Points, in no order, along strands that fork and pass close to each other.
Two points are linked if the straight distance between their rows is under 127. Some points are linked to none.
<626>: [-50  20   4  22  28  -2  29 -12 -60 -12  53  31   9  -9 -26 -36   0   4
 -14  56 -25  44   8 -15  -3  20 -26   8 -11  -1   5  31 -13  16 -21 -17
  37 -33   7  10 -19   2  -1  38   0  47  10 -17 -41 -20  46 -18  30 -22
 -36 -43  26  -2  -1   9  34 -49 -50]
<225>: [ 50   0   7 -23  -4  24  14 -30  42  19  -6 -43  10  -9  11 -10  -8  11
 -23  -4  23 -29 -27 -32  12  -4   0 -19   2  26 -20 -30  33  34 -25   1
 -31  -7  20  -3  24  26   1 -24   5 -10 -25 -14  15  33   1 -30 -22   5
   6 -10  -3  22  20 -29  -5   2  55]
<353>: [ 10  -9  -4  14 -17   5 -22  25  10 -27  -1  -1  -8  -3 -31  29   8  19
  25 -10  15  -3   5 -23  16 -24  42 -20  17  19  28  -8  -9 -16   8  40
  17  -3  -6   4   6   7 -29   1  -3   4  22  18  21  23 -15  13 -24  -9
  -3  26   2  -4   1  15   2  16   0]
<730>: [ -8  -1  -5  -7 -18  -5 -34  33  -1  -9 -28  21 -18  14   4   7   7 -17
  29 -19  18   2  -6  23  11 -15  20   5   0 -19  20   0 -13 -26  31  -4
  15  -3  17  -8   4 -10  -3  -2 -13  -8  28  18  21 -15 -27  27 -18   5
  13  26 -15   5 -22  12 -16  35 -25]
<94>: [ -2   4  18 -22  38 -13  18   3 -11  24 -21  25  -1   2  34 -17   7 -32
 -31  -2  24  -8  -3  45 -11   9 -29  24 -21 -60 -13   7  10 -18  34 -33
 -24 -18  18 -19 -22 -13  46 -11  -9 -16   2 -24   0 -26  -7 -22  16  43
   7 -15  -1   8 -12  -8  -1  32  12]
<507>: [  6  -7 -10  -1  10 -24 -18  16   7  -3  -6 -15  11  -1   3  51  37  38
   4 -31 -18 -20  -1 -27 -32  -8  26  -2  27   0  -4  -6 -14 -12   4  45
 -16  22 -46 -41  -2 -10  -4 -26  42 -33 -31 -13  29   0 -27   6  25  -3
  15  34  11 -22  30  19 -17  41  34]
<208>: [-24  15  29  -8 -43  36 -28  -5 -10  40 -17   3  -7  -4  42 -39 -13 -15
  -9  21 -20 -19  -2  30  13 -35 -30  -8 -29   0  -3  -1  19  22 -22 -41
 -33  21   1   6 -18 -35  21  16 -29  15   7  16 -33  -8  18  33 -19  16
  31 -12  -8   1 -51 -17  20 -12 -33]
<763>: [-56   6   5  14  11   5 -14  17 -34  12   3  17   2 -10  20 -19   7   5
  -5  15 -19   4   7  24   6 -20 -32   3 -17 -16   4  19 -12  -3  18 -19
  -5  18 -31 -17 -22 -29  20  16   5   1   2 -15  -5 -19  -7  12  16  22
  13  -2   0 -15 -21  18  10  -3 -35]
<306>: [-61   7   3  32  42  -4  44  -9 -51  -4  37  40 -10  -1  -9 -41  -2 -17
   5  43 -22  49  12  24 -16  35 -38  21 -14 -24   9  28 -13 -12 -11 -17
  39 -33   0   1 -17   5  14  20   2  24  -4 -29 -23 -39  26 -14  36 -17
 -12 -37  18 -11   7   4   2 -39 -51]
<711>: [ 36  -7 -20  11   6   2  29 -25  32 -20  11 -35  13  10  -7  35  19  20
  22 -22 -20   3  -6 -41 -25  16  16 -18  28  18  10 -13   0  10  -8  37
  -4   9 -14  -4   4  33  -5 -20  14 -34 -32 -11  23  20  -4 -17   3 -34
   5   4  16 -21  43   1 -36   1  59]
<762>: [ 38  -6   1 -20  10 -27  36 -41  25 -29 -24  11  -3   9  14 -18 -23 -46
  11  13  35  31  10  17  -3  48 -30  35  -8 -39   7   6   1  -1 -11 -22
   8 -22  54  46   0  30  16  -8 -39  -4  15  -4 -17 -21  23 -14 -18  -8
 -28 -17  -6  24  -9 -28 -41 -17  18]
<194>: [ 16  10 -10  13 -14  -9   2  -9  26 -37  -9  -8 -11  27 -25  21 -12 -14
  65 -19 -26  38  10   1  -8  20  24   5   6   5  24  -7 -24 -22  -4  20
  30   3  13  20   9  52 -20   4 -26 -10  30  26   6 -17   3   9 -27 -40
 -12  15  -4   3  15   3 -54 -10   6]
<635>: [-30  14  15   7 -24  23 -11  -8 -19  19  -7  -6  -8   3  32 -35 -19  -8
   0   7 -44  -3  14  37  -3 -17 -33   8 -33   5 -16   9  -1  24 -20 -31
 -19  28 -10  11 -15 -32   8  27 -30   9   3   9 -33 -17   6  32  -6  -8
  23 -21  -8 -17 -33 -21   2 -35 -42]
<664>: [ 22  11  26 -16  14   4  33 -44   4  19 -14  -9   7  -2  24 -36  -5 -25
 -33  30   5  11   9   5  -5  20 -62  22 -17 -25 -13  12  22  21 -22 -30
 -26  -3  32  23 -10  12  34 -11 -32  -3   2 -22 -29 -17  25 -39   9  18
 -12 -27   9  19  -9 -23 -15 -18  24]
<699>: [ 26 -21  -8 -31  40  -9  15  21  28  35  -4 -17  14   2 -21  28   8  19
 -43 -33  46 -45 -20 -16  -9   5  20   5   6  -4 -27 -22   1  -8  24 -10
 -17  -4  -5 -22   9  -1   5 -31  47   8 -34  -7  27  21 -12 -33  22  38
  -4  32  -4  23  29  -2   5  42  54]
<214>: [-19  -8   3  49 -21   7 -12   0 -28 -40  49  13   1  -8 -55   2 -15   5
   8  25 -31  20  19 -33  21 -22  28 -31   0  36  19  15 -31   3 -10   7
  41 -14   5  25 -12 -13 -41  35   0  49   9  18 -21  15   2  19  -9 -40
 -25 -20  12  -8 -10  11  48 -48 -46]
<283>: [-54  -3  -6  -5  59 -11  -3  40 -60  37  24  59  -4 -30  -5  -8   6  -9
 -43  37  35  -2 -25  -1   2 -13   3  28  10 -28  -4  35   1 -44  47 -14
  21 -32 -37 -22 -21 -22  18   5  50   4  30 -13  -2 -15 -22 -13  16  48
 -13  19  22  -6  -6  32  51  42 -32]
<457>: [ -7  -3   9 -12   1  -3 -11  16  -1  22 -13 -10  15 -20  20   7  16  32
 -27  -1  -4 -36  -3 -11   6 -21  -5  -9  13   9  -7   0   9   8   1  13
 -39  25 -37 -26  -5 -19  17 -16  26  -2 -20 -13  14  16 -10  -4   7  27
  11  17   4  -9  -3  15  20  19  12]
<366>: [ 54  -2  -6 -22 -10  -1   3  -6  40  -6 -20 -11  -7  14  -3  13  -1   1
  20 -16  29   6  -8 -10  10  21  20   7   3   3  19 -27  12   8   0   6
  13 -15  34  19  19  39  -9 -13 -15 -18  18   4  14  14   3 -16 -33 -16
 -14  17 -11  26  13 -12 -30   5  37]
<820>: [-35  -5 -20  39  19 -21  24 -12 -25 -35  18   6  -6   4 -13   5   6  -7
  39 -13 -52  32  26   9 -21  34 -25   6 -12 -21   4  15 -32  -7   3  -1
  29   6 -22  -3 -13  12  -4   8   2 -17 -23 -18   4 -22   8  -3  51 -18
  -8 -17   7 -32  25  16 -32 -38 -28]
<585>: [ 22  18  17 -17 -18   7 -25 -10  27  22 -26 -35   4   7  29  23  15  18
  -5 -38  -6 -22  -6   9   1 -11   1  -7   0   8  -9 -24  18  12 -13  15
 -31  29  -7 -33  19   3   4 -19 -11 -31 -10  -9  30   2 -19   6  -8 -13
  34   7 -16  -7   9 -12 -25  28  30]
<798>: [-23   5  -8  38 -30  15  -9   5 -11 -20   5  -3 -17  22 -11  -1 -19 -12
  38 -13 -68  25  25  17 -10   2  19  -6 -16  21  -4  14 -16  17 -19  -4
  15  24 -19  18   5  -4 -33  26 -17   5   3  33  -5  -4 -13  34   7 -55
   2  -7 -13 -21  -2   4 -18 -53 -51]
<300>: [  6   6 -10  21  16 -32  55 -49   1 -33  11  -6   5  11  -1 -19 -19 -10
  27  21 -17  37  30   3 -20  46 -46  23   4 -19   1  25  -3   0 -11 -10
  26  -9  23  34  -4  36   5   1 -22  -2  -4 -14 -21 -28  32 -28  26 -21
 -33 -33   9   7  18 -15 -32 -45  -2]
<382>: [  6  26  21 -17 -50  13 -44  -7  26  18 -36 -13 -20  23  34  15  -8 -10
  41 -26  -9  -9  -1  44  11  -9   7  10 -21   5  -3 -20  13   2 -17   3
 -19  36  14   2  17  -6 -13  -2 -40 -19  28  28  13 -17 -18  43 -32 -31
  46   9 -23   0 -18 -13 -35  12 -14]
<550>: [-50  -3  -5  -5  75 -15  18  27 -57  50  25  54  -5 -27   5 -12  20  -9
 -49  27  25   4 -23  13 -22   3  -1  31  11 -45 -13  35 -17 -46  46 -19
   6 -31 -37 -23 -22  -9  38 -15  52  -4   5 -18  -8 -26 -12 -35  31  39
  -1   6  24  -6  13  30  41  38 -21]
<213>: [  4   7   9  11 -22  26 -28 -13  16  17   3 -26   7 -26  19   3   9  40
  10  14 -12 -37  -7 -35  12 -46  29 -43  20  38  -8 -25  27   8 -27  45
 -25  37 -32 -30  10 -13 -12 -12  12   4 -34   3  28  32   0  25 -18  -7
  32   3   4 -25  -2   1  33 -11   1]
<777>: [-48  15   9  24  -3  19   2   7 -32  16   7   7  -5  -5  15 -38   0   5
  -5  21 -43   8   9  21  -3 -20 -34   5 -27   0  -4  22  -6  20  -9 -26
  -6  19 -20   2 -18 -28   8  36  -3  13  -1  -1 -26 -12  10  15  17   3
   6 -21   6 -21 -17   7  10 -35 -47]
<543>: [-20   9   6  19 -11  -8  21 -33  -7 -13  10  12   1  16  12 -51 -32 -34
  13  30 -19  30  17  21  -6  26 -31  23 -25  -1 -14  22  -6  16 -33 -28
   8 -10  21  37 -11   1   0  36 -35  18  14  -3 -43 -22  22  19   0 -25
 -17 -38  -5  -1 -21 -15 -20 -54 -36]
<527>: [ 24   4   0   8 -30   2   8 -39  25 -25   9 -28  10   7  -3  -8 -21   5
  33  18 -13  26   3 -33  12  10  10 -14  20  36  11  -5   6  13 -36  12
  -3   3  13  28  18  26 -17   9 -27  11  14  14 -17  20  15  -2 -14 -38
 -14 -21  -9   6  18  -5 -13 -35   5]
<861>: [-15   3   0  43 -39  19   0 -15 -17  -9  23 -10  -4   2 -21 -32 -35  -2
  20   7 -74  14  19  -5  -2 -11   6 -18  -6  34 -17  10 -10  28 -30  -8
   7  14 -24  21   8 -14 -25  37 -14  29  -6  29 -31   5   7  29   6 -48
  -8 -32 -10 -14  -1  -2  10 -73 -56]
<533>: [-38 -22  -8   9  -3   0 -19  38 -37 -19  22  41  -8 -13 -38   1   4 -14
 -11  28  37   8  -7 -10  28 -20  20   2   8  -2  29  13 -14 -14  39   0
  42 -33   1   8  -9 -20 -12  27  12  24  39   3  -4  -6 -15  19 -22  22
 -24  19   7   8 -33  19  43  17 -37]
<203>: [  7  12  16 -21  -9  12 -26   5  27  28 -20 -27   8 -11  31  16  20  31
 -28 -23   3 -48 -11  -4  -2 -24  -2 -10   4  10 -26 -19  28  14  -6  17
 -45  27 -29 -49  11 -17   5 -26  17 -19 -32  -8  37  10 -31   4   2  12
  31  15 -13  -8   0  -3   7  32  28]
<688>: [-19   9  -8 -19   5  -7  -9  24 -18   8 -12  63 -15   9  32 -26  -4 -54
   4   0  42  11 -26  57   2   5  -6  16  -9 -54  17  -1   0 -41  37 -26
   4 -28  30  -8 -11 -21  29  11  -7  -6  35  -8   2 -35 -27  29 -14  33
  14   0 -17  13 -47 -16  -6  33 -20]
<497>: [ 38  -1   0 -53  16  -5 -18  30  31  34 -38 -15  -1  25  14   8   0 -13
 -37 -46  51 -34 -13  34  -5  12  11  30 -11 -28 -21 -26   7 -23  33 -35
  -9 -15  28 -26  11 -13  17 -23   6 -21  -7  12  31   4 -16 -15  -3  44
   4  16 -22  29  -6 -17 -20  56  34]
<97>: [-19   6  12   6  30 -23  25 -16 -17   1  -7 -10  16  -6  20   3  22  11
 -20 -14 -37   1  23  24 -30  16 -48   9  -6 -23 -26  13  -5   7  11  -1
 -27  27 -25 -28  -4 -10  34 -20   6 -29 -42 -34   1 -25  -8 -30  47  18
  23  -8  21 -24  34   1 -25   3  21]
<320>: [ 11 -29 -15 -12  13 -23 -13  59   9  -7  14   1   2 -15 -37  46  11  33
 -12 -13  36 -44 -12 -37  -9 -24  53  -9  34   8  -4  -9   8 -31  27  43
   2   1 -34 -19  -8 -10 -33 -19  55  -8  -2  14  40  33 -25   4  -2  14
   5  58   5   0  11  32  27  39  27]
<823>: [ 23  24  19 -28 -39  10 -38  -4  35  18 -40 -21 -17  19  30  18   0   2
  15 -34  15 -21  -9  27  16  -4   8   1 -13  -4  -4 -30  28   0  -4   4
 -16  15  16 -12  21  -4  -5 -13 -30 -36  20  16  22  -5 -18  23 -34 -13
  32  16 -18  10  -9 -11 -29  37  15]
<36>: [ 29  -9  -5 -45  34   9  10  29  30  43  -9 -31  14  -2  -4   9   7  19
 -58 -12  51 -53 -22  -6  -3   6  12   4  -8   9 -32 -30  25   3   4 -19
 -29  -3   3 -17  15  -3  11 -22  41   7 -32  -2  22  41  -6 -32   4  49
   3  22  -9  22   5  -7  17  36  53]
<265>: [ 32  -7   4 -22  43 -39  -6   1  30  25 -28 -11  10  10   2  41  23   3
 -20 -70   7 -17  -7  16 -34  11   9  19  10 -29 -29 -15 -29 -22  45 -14
  -4  11 -10 -48  -2  -2  20 -40  31 -39 -51  -2  39  -4 -16 -15  31  30
  19   9   6  15  44 -21 -34  71  41]
<846>: [-15  -6   2  43 -35  11 -10 -17 -27 -21  39   2   1  -6 -44 -19 -28   7
  10  21 -54  11  16 -27  13 -32  27 -38   2  38   6   7 -26  13 -29   4
  28  -2  -2  27  -3 -20 -36  39  -1  49  -7  32 -30  20  18  20  -7 -45
  -8 -32   3  -3  -2   4  45 -63 -46]
<291>: [ -2  12  -9  20 -31  21 -36   4  10  -6   1 -19   3   4  17  44  21  32
  37 -32 -36  -5   3   4  -4 -23  26 -21   8  33   0 -12  -3   0 -12  49
 -13  46 -39 -21  14  -6 -26 -11   5  -8 -10  15  31   3 -12  46   5 -40
  31  24  -4 -36   9  17 -10   1 -15]
<50>: [ 41  -3  15 -38   8  26   5   4  35  48 -13 -38   9  -7  12  -8   7  12
 -51  -8  31 -49 -24 -14  12  -4   1 -12 -10  18 -28 -34  36  28 -15 -10
 -42  -3  17 -11  24   7  11 -19  15   5 -26  -3  18  36  -4 -30 -18  33
  10   7 -14  23   3 -23  13  21  54]
<679>: [-25   0 -33  48   4 -16  19 -12 -19 -52  11  -5  -3  16 -25  18  -2  -1
  60 -25 -67  37  28  -3 -33  47  -9  -3  -2   2   2  21 -33  -9  -7  12
  30  10 -23   4 -10  23 -25   6   6 -14 -18  -3   5 -17   5   3  46 -40
 -17 -12   8 -38  37  16 -45 -53 -30]
<742>: [ 10 -21  -8  16   7  -1   1  12  -7 -31  25  -1   1 -18 -39  10   8  19
   3  10  10   3  -1 -41  30 -15  18 -16  21  21  20   9   0   6   0  24
  13  -9  -2  14  -2   4 -19  12   5  18   7  -4 -11  29   4 -13  -6   9
 -17   8  13   2   4  18  31  -2   5]
<374>: [  7  11  29 -24 -32  26 -21 -16  14  42 -26 -29   2  -9  45 -31  -3  -7
 -22  11   1 -29  -4  18  23 -17 -34  -6 -19   7 -13  -9  36  28 -31 -26
 -46  14   8  -7  -4 -20  21  -9 -29  -2   7   5 -17   5  11   9 -23  20
  24 -14  -4   7 -27 -19   6  -1   0]
<199>: [ 14 -18 -13 -26   7   1 -11  56   9   6   9  -2  -2 -19 -26  14   4  28
 -27   5  54 -44  -6 -21  26 -28  41 -15  18  16 -10  -8  22 -17  21  20
   2  -8  -3  -6   3  -9 -21 -15  35  12  -1  10  15  42  -5  -6 -21  42
  -1  40 -11  12 -10  16  46  32  23]
<824>: [ 31  -7  -2 -41  -5  12   5  12   1   9   4   2   5 -20 -15 -18  -4  -7
 -29  28  40  -8 -20 -28  33   1  10 -27   3  13   0 -12  28  23  -7   0
   2 -37  33  35  23   6  -3   5   2  36  17   2 -29  39  35 -28 -31  35
 -24 -12 -10  32 -20  -9  48  -8  21]
<121>: [ -8   3   3 -17  36 -23  23   1 -18  16 -11  54  -9  12  36 -23   1 -65
 -18  -1  31   7 -13  78 -17  12 -38  23 -10 -66   5   4  -3 -38  32 -29
  -6 -27  19 -17 -22 -12  45  -9 -14 -16  16 -20  -4 -47 -17  -1  11  31
  24 -29  -2   7 -20 -14   3  36  -4]
<654>: [-48  -4  -9  33  37 -16  35  -3 -32 -20  22  33 -12  -1  -3 -18   6 -11
  15  15 -14  34  17  23 -13  22 -25  10 -14 -38  23  21 -26 -20  13  -7
  36 -17 -11   0 -10   4  13  16  -1  -1   2 -25  -4 -29   2  -7  39  -3
  -6 -20  10 -17  13  16 -17 -14 -38]
<771>: [ 37  -6  -7 -33  36 -26  -2  10  31  37 -23 -11  10  19  -8  23   6  -1
 -39 -66  39 -31 -12  16 -23  14  14  28  -2 -23 -23 -20 -13 -23  44 -25
  -2   0   7 -38   1   4  17 -34  31 -16 -40  -4  38   4  -8 -24  26  40
   8  19  -1  27  36 -18 -24  61  44]
<282>: [-64 -10  -9   5  19   4 -31  45 -48   7  18  59   0 -19 -16  -3  -1 -11
 -17  36  32 -10 -21   0  13 -31   9   6   5  -7  17  28  -8 -36  45 -14
  28 -22 -26 -13 -29 -33   5  18  34  14  31   2   5 -17 -25  21  -6  33
 -20  22   6  -6 -36  25  48  34 -49]
<424>: [-47  -3   4  37   5  -1  -7  10 -51 -26  55  42   4 -19 -61  -1  -6 -10
 -11  42  -5  24   5 -30  31 -19  12 -10  -4  16  28  18 -25   8   3  -9
  61 -36   7  24 -17 -26 -24  49   8  56  29   1 -29 -11   8  11  -4 -21
 -31 -18  22   6 -24  14  63 -26 -45]
<152>: [  7   2 -22  29   1 -17  18 -13   9 -48  11 -10   2  17 -20  25  -3  -4
  64 -15 -43  40  25 -11 -19  37   9 -10   5  13  18   8 -26 -18  -5  22
  34   9   0  19   1  45 -22   3 -10 -11   3  18   0 -12   5   0   2 -41
 -22   5  10 -12  29  11 -55 -26  -4]
<428>: [-42  10   4  26  29  -2  13  -2 -64 -18  64  34   5 -23 -45 -18   0  -2
 -17  50  -8  39   4 -34  13   1  -6   2  -6  10  17  32 -14  12 -17  -6
  47 -45   0  14 -23  -9  -5  37   5  54  21 -18 -39 -15  38 -14   7 -10
 -35 -29  28   0 -10  18  56 -25 -46]
<211>: [ 36  -5  -4  -1  -1  20  12 -29  34  -1   6 -39  10  -6   5  10   6  26
   1   0   5  -9 -19 -42   7  -5  15 -34  20  27   0 -20  21  19 -21  35
 -18   7   0   0  21  28  -9 -14   1 -10 -19 -12  14  36  -4 -12 -16 -24
   6  -7   2  -7  30 -16  -6  -7  44]
<645>: [ 23   0  -8   6 -23   1  -1 -20   1 -30  18  -5   4  -4 -21  -6 -16   8
  14  17   4  22   3 -40  25  -7  14 -20  18  28  18   4  -4  13 -24  12
  13  -7  20  32  14  16 -19  20 -18  27  15  10 -18  25  16  -4 -20 -21
 -19 -16  -1  10   3  -3  12 -27  -8]
<161>: [ 34 -15 -24 -32  23   0  26  18  -6  -2  14  11   9 -17 -38  -5  -2  -6
 -39  23  55  14 -24 -33  15  11  13 -16   1  10   2  -7  18  25   3   0
  15 -42  47  44  17  20 -14  -2   9  38  22  -6 -29  30  44 -44 -24  39
 -48 -13  -2  37 -15   0  59  -2  34]
<401>: [-25  -1   8  -1  11   5  -8  14 -25  19  -9  -1  11 -19  22  -6  23  29
 -24  12 -13 -18   2   1  -6 -17 -23  -1  -1 -11  -9  18  -2   8   8   0
 -31  20 -40 -23 -13 -22  18   1  21  -3 -13 -11  -1   0  -1 -10  18  36
   6  12  10 -12  -2  24  14  14   3]
<667>: [ 58 -11  -2 -26  -3  -2  27 -16  30 -13 -27  13  -4  18   7   0 -13 -29
  -3  -2  40  16  -4   6   5  43   1  18  -5 -18  14 -13   6   4  -1 -19
  11 -26  58  40   8  41   5 -13 -24 -11  16  -4 -10   2  21 -23 -26  -2
 -28   2  -8  35  -2 -19 -28   2  40]
<759>: [ 21  -4   0 -12  26 -35 -11  15  22  12 -20 -14   7   6   8  43  35  23
  -8 -60 -10 -16  -3  -5 -38  -1   9  10  20 -16 -19  -6 -22 -17  22  18
 -23  25 -36 -49   2 -16   7 -34  36 -42 -44 -10  37 -11 -27  -4  37   8
  21  22  10  -6  36   0 -27  59  40]
<408>: [ -7  11   5  14 -35  22 -42  -7  17   3  -3 -12   3 -14  19  32  11  44
  16 -12 -13 -23  -3  -9   3 -43  34 -31  20  32  -3 -26  18  -5 -14  48
 -23  38 -39 -32  15 -17 -23 -15   9 -10 -27  16  39  17 -11  45  -2 -22
  41  26  -2 -32  -1  20  19   1  -3]
<269>: [ 16   7  -8  19 -34  -2  29 -54  26 -23   5 -43   8  16  10  -9 -33  -3
  39   5 -37  24  13 -16 -19  36  -9   0   8  40 -12   1   3  10 -44   7
   1  23  15  27  15  26 -17  -3 -37   3  17  17 -17   9  15   8   0 -55
 -11 -28 -16   0  21 -12 -43 -47   2]
<481>: [-16  11  13  13 -39  24   0 -26   4  10 -14 -36  -6  10  32 -26 -21 -12
  17 -12 -60   7  22  23 -14  -2 -31  13 -24  25 -27   4   8  31 -35 -12
 -28  42  -7   9  -2 -12   0  14 -38  -9   2  10 -27  -5   6  26  10 -34
  28 -34 -16 -20  -2 -19 -27 -50 -33]
<833>: [ 12  19  12   9 -31   1  11 -50  17  -8 -22 -42  11  13  30 -14 -26 -11
  18 -10 -44   8  21  14 -11  19 -38  19 -14  30 -20  -2   9  22 -38  -4
 -26  34   5  10   6  15   5  -8 -41 -21   5  -1 -20 -10   0  14   5 -33
  19 -27 -12  -7  12 -21 -47 -39   0]
<325>: [-13  13  -9  35 -32  26 -31   7  -2 -10  -3  -8 -13  15   0  19  -6   1
  46 -27 -52  16  17  22  -3 -13  25 -11  -6  24   5  -4 -10   7 -13  19
  -1  36 -18   7  12  -1 -26   9 -18  -5  -3  28  14  -2 -14  45   4 -39
  19  12 -12 -22  -4  13 -17 -34 -38]
<360>: [  7 -20 -15  10  14 -22  -9  27  21 -10  10 -13   6 -11 -10  46  24  40
  -1 -19   6 -34 -10 -48 -23 -21  44 -15  32   7   0 -14  -3 -10   3  58
 -17  17 -42 -26  -9 -12 -21 -20  50 -24 -27  -7  34  22 -16   5  13  -3
  15  44  13 -25  30  26  11  34  35]
<332>: [-29  -3  -5 -14  -6  -1 -25  33 -16  10 -16  42 -16   8  23 -14   0 -29
   9   7  28   0 -12  42   6 -14   1  13  -4 -37  23   9  -7 -33  42 -22
   6 -14  12 -12  -6 -22  16  13  -1  -3  29   0   9 -27 -28  27  -9  28
   8  13 -13   8 -45   0   4  30 -37]
<311>: [ 20  -3   0 -32  17  -8   5  13   6  20 -31  12 -10   6   7   2   9 -13
 -21 -20  39 -13  -3  30   0  10  -5  23  -3 -40   4  -9   4 -14  30 -21
 -11 -10  20  -9   6  -9  26 -11  -2 -25   2  -6   9  -3 -11 -22   0  37
  -2   7 -12  20  -5 -15 -11  30  20]
<807>: [ -1  -9   8 -16 -46  20 -28  25  -1 -10  -8  31 -10   3  -9  -9  -5 -18
  -3  29  47  -7 -17   1  40 -21  23 -15   3   9  20   0   6   5   2  -9
  15 -28  30  22   9  -9  -9  17 -12  38  26  19 -20  18  12  24 -43  14
  -8  11 -10  22 -49   0  38   9 -16]
<622>: [ 26  -6  -6   5  23 -25  47 -51  13 -30  -1  10   1   7   5 -22 -31 -28
  14  27  17  42  21  12 -18  44 -45  27   1 -28   2  19  -2   2 -11 -23
  20 -25  44  45  -2  32  12  -6 -29   1   2 -13 -26 -33  34 -26   2 -14
 -33 -27   0  13   1 -23 -31 -32  10]
<812>: [ -1  -2  -1  16  24 -11  43 -36  -5  -9  16 -30  17  -1   6  -3  13  20
 -11  -1 -34  11  18 -12 -29  23 -48   3   7  -2 -13  13  -1  18 -12   4
 -16  22 -11  -5  -5  20  23 -12   6 -24 -42 -35  -7 -14  14 -45  42  -6
  -4 -12  28 -20  39  -2 -27 -25  34]
<442>: [ 16 -15   2 -32 -17  18 -19  35   0  12  -2   3 -11 -23 -18  -8  -1  11
 -23  29  44 -31 -10 -13  41 -28  27 -26   4  17   5 -13  27   2   0  -1
   0 -22  12   4  10 -10 -15   4  10  26  10  18  -7  41  12  -8 -37  38
 -12  15 -16  17 -31   3  60  17  18]
<19>: [ 44   5   1 -11 -25   4  -9 -10  34 -20 -26 -10 -15  23  -8  15 -10  -6
  47 -17  16  19  -4   0   6  15  34   4   4   4  29 -20   0  -4   8  23
  15  -7  27  20  18  40 -22  -6 -29 -21  32  23  14   1  -2   5 -35 -22
 -11  19  -8  13  11  -2 -44  13  24]
<591>: [-19 -11  -2  -1 -28  12 -20  26 -17 -20  12  48 -14   3 -31  -6 -13 -32
  -4  29  41  13 -13 -10  34 -15  23  -6 -10  10  25   9 -12   2   7  -7
  40 -40  35  32  -4  -8  -7  26 -10  47  35  12 -31   0  -4  29 -44   5
 -23   8   1  17 -44   3  45  -1 -29]
<563>: [ 16   7  20 -26 -11  13   1 -16  13  27 -26 -24   7  -2  26 -26   2  -5
 -31  10  11 -13  -4   8  11   6 -33   7 -12  -4  -9  -4  24  25 -18 -26
 -43   4  15  -1   1   4  31 -12 -23 -11   7 -12 -14   0  11 -22  -3  20
   6 -10   0  12  -4 -19  -2  -2  22]
<575>: [ -3   2  -2  -1 -27   0 -33  26  10 -11 -15   4 -13   5 -11  30   7  10
  37 -23   3  -6   1  11  14 -21  25  -6   6  -7  22 -10 -10 -18  20  20
   8  14  -5 -11   8  -3 -13   0   2 -10  25  23  29  -2 -21  24 -13  -8
   5  31 -14  -6  -7  17 -17  28 -19]
<641>: [  8 -12 -14  19  30 -15  36 -24   7 -19  19 -19  16   3   0  28  31  31
  -2 -13 -23   3   8 -35 -29  18 -18  -4  23  -1  -2   5 -11  12  -3  20
 -14  11 -29  -1 -10  17  16 -18  24 -27 -52 -33   2   4   4 -42  40  -8
  -7   3  33 -20  47   3 -23  -5  50]

Follow the links from the first point to the second, and from the first to the third. Name the last point that the two ways share.
<641> / <360> / <94> -> <771>
<374> / <382> / <742> -> <635>
<94> / <320> / <711> -> <771>
<161> / <360> / <533> -> <442>
<401> / <374> / <527> -> <635>

A fork is a point with three links, a tip a point with one. Leave the first point through the second and follow the links. Name the first fork or tip that comes.
<664> / <563> -> <635>
<763> / <401> -> <382>
<152> / <194> -> <300>
<730> / <332> -> <771>
<550> / <283> -> <442>
<214> / <846> -> <213>
<591> / <533> -> <550>
